Each scene shows the same named points in several views. A view is turned or mirrored, and shifted as a whole, has a little noise and may leave points out.

Scene 1
View 1
Q412: [ 15   6  15 -20  -9  18  -4   9 -14 -16 -13  15  -3  23  -7  10  -5   1
 -11  26 -25   0  -5  -3   9  31 -14]
Q974: [ -3  35 -33   8 -10 -32 -15  -1   7 -32  57   6 -19 -58  -2   9 -21  10
  -9  19 -13  -3 -23  27  24  26  39]
Q591: [ 37  -3 -24  -5 -31  -1 -22  -2 -22 -45  44 -23 -34 -12 -23  13  -5 -16
  -2  35 -12 -19 -48  15  25  30   4]
Q684: [ 27 -13   4 -13 -11  19   1  21 -30 -11 -14  -2   5  26  17   6  21 -18
  -3  13  -3  10 -17  -9 -11  11 -26]
Q109: [ 23  11  -8 -14 -15   0 -19  12  -6 -28  14   3 -22  27 -13  16   8  12
 -17  32 -35 -11  -8  10  -6  33  -3]
Q213: [  9 -22  -4 -30 -46  10 -14  -9  -9 -41  45 -10 -19 -36 -12  -1 -32 -56
 -14  20  26  -4 -58 -12  16  18  22]
Q244: [ 12  18 -33  11  -8 -25 -17  17  -7 -26  45  -7 -14 -28  13   9  12   7
  -7  13  -9  -1 -19  22  -6  16  19]
Q993: [  1  27   9 -18  -2  -1  -9  10   5 -17   3  25  -8  11  -4  13 -11  18
 -21  24 -32   2   5   5   3  34   4]
Q809: [ 11  -8 -28   3 -22  -5  -3   8 -25 -23  39 -20   1 -49  20  -3   0 -32
   7   3  28   6 -47  10   9   3  16]
Q750: [  8  18 -29   3 -17 -20 -20  12   0 -26  48   0 -17 -24   9   8   3  -2
 -13  15  -8   1 -22  14  -7  19  24]
Q798: [ 17   2 -19   8  -1  -4   1  22 -24  -9   8  -5   8 -11  28   3  25  -8
   1   3   4  12 -15  11  -9   7 -10]
Q952: [-17  19   0  -8   0  -7  -1  14   4  -8  10  21  13 -23  22  -2  -9  -1
 -16   5  -2  19  -1   0  -4  17  17]
Q9: [ 19   3  -8 -11 -21   0 -14  12 -10 -27  21   0 -15   3   0   8   3  -6
 -14  22 -13  -1 -20   4  -3  26   2]
Q991: [  4  -1  -5  -6  -8   6   3  11 -18 -11   4   5   8 -21  20   0   0 -18
   0   6  11  12 -22   0   6   9  -3]
Q208: [  5   4  -6 -19 -26   0  -8  -9  -3 -31  32   4 -16 -33 -14   4 -35 -20
  -9  24  -3  -4 -35   4  29  26  19]
View 2
Q591: [  3 -33   2   5  11  32  -3   5  -4  12  -8   7 -10 -39 -47  16 -27  19
  20  23  61 -23  19   2 -16 -12  -5]
Q952: [  9  20  23   7  -4  33  -7  16  -5 -13  15 -14  21 -31   6  10  22   8
  -3  12 -14  13 -16   9   7   4  12]
Q109: [  1   3  21   3  -9  39  20  10   0  24   4  -6 -13 -34 -51  21   7  13
  42  -3  16 -18   6  17   5  -5  18]
Q750: [ 20 -15   4  -9  -3  27   6  15  -7   0 -12 -13  -4 -33  -7  27   8   4
   8  22  31   5   8  -8  -4   3   8]
Q9: [ 15  -4  12   1   3  33   1   7   3  14   5  -6   0 -31 -36  19   3  12
  23  11  17 -10   0  15   2   3   4]
Q684: [ 21  14  21   0   5  33 -28   1  26  21  29  -7   8 -12 -69  -2  23  11
   8  -7  -4 -11 -11  35  21  -4 -11]
Q213: [ 27 -37  -4  19  39  31 -21  -8  -9   2  12   7  31 -49 -15  22 -45  16
   4  40  37 -27  -6  10 -19  25 -31]
Q974: [ -7 -16   8  -4 -11  32  10  26 -27 -20 -23 -10   2 -44  26  18  -4  10
  -1  32  41  10  11 -27 -19  -9  20]
Q244: [ 18 -12   5 -16  -8  26   1  20  -5  -4 -18 -16 -10 -26 -11  23  20   1
   2  19  33   8  11 -12   1  -5  12]
Q798: [ 24   2  15 -16  -1  26 -25  12  18   0  10 -11   2 -10 -38   3  33   3
 -14   6  10  10  -5  10  18  -9  -3]
Q991: [ 15   4  16   1   8  30 -29   9   8  -7  18  -5  19 -23 -23   0  14  10
 -15  15   6   3 -10  14   8  -4  -7]
View 3
Q208: [ 18 -32  -3   6 -25  -9 -21 -17   7  -8  36   6  -8  -4   0 -24 -10 -14
  21   7 -16   9   9  -5  27  27 -18]
Q9: [ 17 -40  10  -3 -15 -17   7   3  -9 -13  11  -4   2  -7 -13 -15  -9  17
  12  -6  -3   1  26  15  35  10   9]
Q798: [ 19 -15  19  -8 -25 -13  13  30 -24  20  13   0   8   4  -2  11  -1  35
   8   2 -15 -10  43  17  11  16  19]
Q244: [  8 -30  -2   6 -14 -10  12   9  -6 -11  13  -5  11  -6 -19  -5  18  29
  15   9 -15 -16  12   9  -9  -2  -2]
Q750: [  9 -34  -7  10 -14  -6   2   0   0 -21  17  -1   8  -4 -18 -11  16  21
  17  12 -16 -11   9   6  -6  -1 -10]
Q993: [ 20 -36  18   2   1 -42  21 -10 -13   3  17 -40  10 -30  -6  -1  -5  22
  16 -33  15  20  30 -10  57  18   4]
Q412: [ 21 -42  18  -5 -10 -24  12   0  -8  15  17 -19   4 -11   2  -3 -22  14
  13 -27  12  23  48   9  63  24  11]
Q991: [ 25  -4  19  -7 -30 -18   1  15 -17  22  27   4   0   0   6   2  -9  16
  12   0 -18  -1  34   2  22  29   6]
Q974: [  6 -30 -15  20 -10 -11   1 -17  12 -14  29 -14   8 -11 -17 -11  28  10
  24  13 -19  -8  -6 -16 -21   9 -36]
Q809: [ 18  -5   3  -8 -41   3 -17  19 -14   2  26  34  -9  17  -3 -14  -4   7
  14  26 -37 -18  17  13  -7  19   1]
Q213: [ 25 -18   0  -2 -43  -2 -38 -11 -12 -31  36  32 -22   5  -8 -44 -26 -24
  13  18 -31   1   0   8  39  29  -4]
Q591: [  7 -65 -11   5 -19  14 -15  -1  18 -28  17  21  -2  10 -16 -31 -11  -4
  20  17  -3   6  20  29  25   4  -3]
View 4
Q109: [ -6   6 -14  35   0   2  -6  16 -13 -20  -7 -10  44  13  20  30 -14  12
  33  -9  -8 -18 -18   0  -8 -29  24]
Q809: [  2  28   6 -15  15  25  24 -19  10  -9  15  15 -12 -11   6 -31 -25 -10
  -9  -4 -18  -3   2  13  13   0  -4]
Q684: [  6  14   7  12  21  21  19  27   4 -25   2  24  39  26  27 -12 -12  38
  35 -23   1 -22  28  18 -18 -10  25]
Q412: [-11  16  -8  29  11   2   7  28   6 -18   3 -13  42  19  25  23 -10  36
  49 -14 -10  -4  20  12 -13 -22  31]
Q798: [ 21  16   7   7  17  10   6  18   8 -21  10  21  20  18   5 -25 -16  10
  11 -33 -13  -3   7   9 -12   1   8]
Q213: [-20  29  -4 -16  22  42  41 -35  -1   3   5 -12 -20 -19  31   6 -31   0
  15  41  -2 -11   9  12  20 -16   7]
Q208: [-23  29  -7   0   9  11  20 -15   7   0  11 -32  -3 -17  14  16 -24   0
  21  19 -19  10   6   8  14 -14  11]
Q244: [ 16  15  -6  15   3   3 -12  -1  -4 -12   6   2  11   4  -6   1 -17 -19
   0 -13 -23   8 -30  -6   3 -10  -6]
Q952: [ 19  17  -3  10  29   7  -2  16  18   7  14  -7   2  15  -4  15 -14  12
  34  -9 -27  36  16   1 -21  -4   4]
Q750: [ 10  13  -8  11  10   9  -7  -5  -5  -5   4  -2   7   1  -1   8 -22 -16
   2  -4 -18   6 -27  -6   4 -14   0]
Q993: [  1  11 -14  34  11  -5 -11  25   3  -4   6 -25  31  18  10  41 -11  20
  50 -10 -23  15   4  -2 -17 -23  20]
Q991: [  6  25   5  -1  20  13  18  14  18 -10  17   6   8  11  10 -11 -19  18
  20 -14 -17   7  21  12  -8   2  11]
Q9: [ -5  17  -7  11   9  14   9   1  -2 -14   4  -3  18   2  17   2 -19   4
  14  -4 -11  -9  -5   7   3 -16  10]
Q591: [-33  22 -14  12 -11  13  19 -17 -13 -24   1 -18  20 -20  25   7 -25 -12
   0   6 -10 -29 -23  11  24 -26  14]

In a view up to two points have been moved. Name them for each view, in the order of its rows, or write -.
view 1: -
view 2: -
view 3: Q750, Q993
view 4: Q9
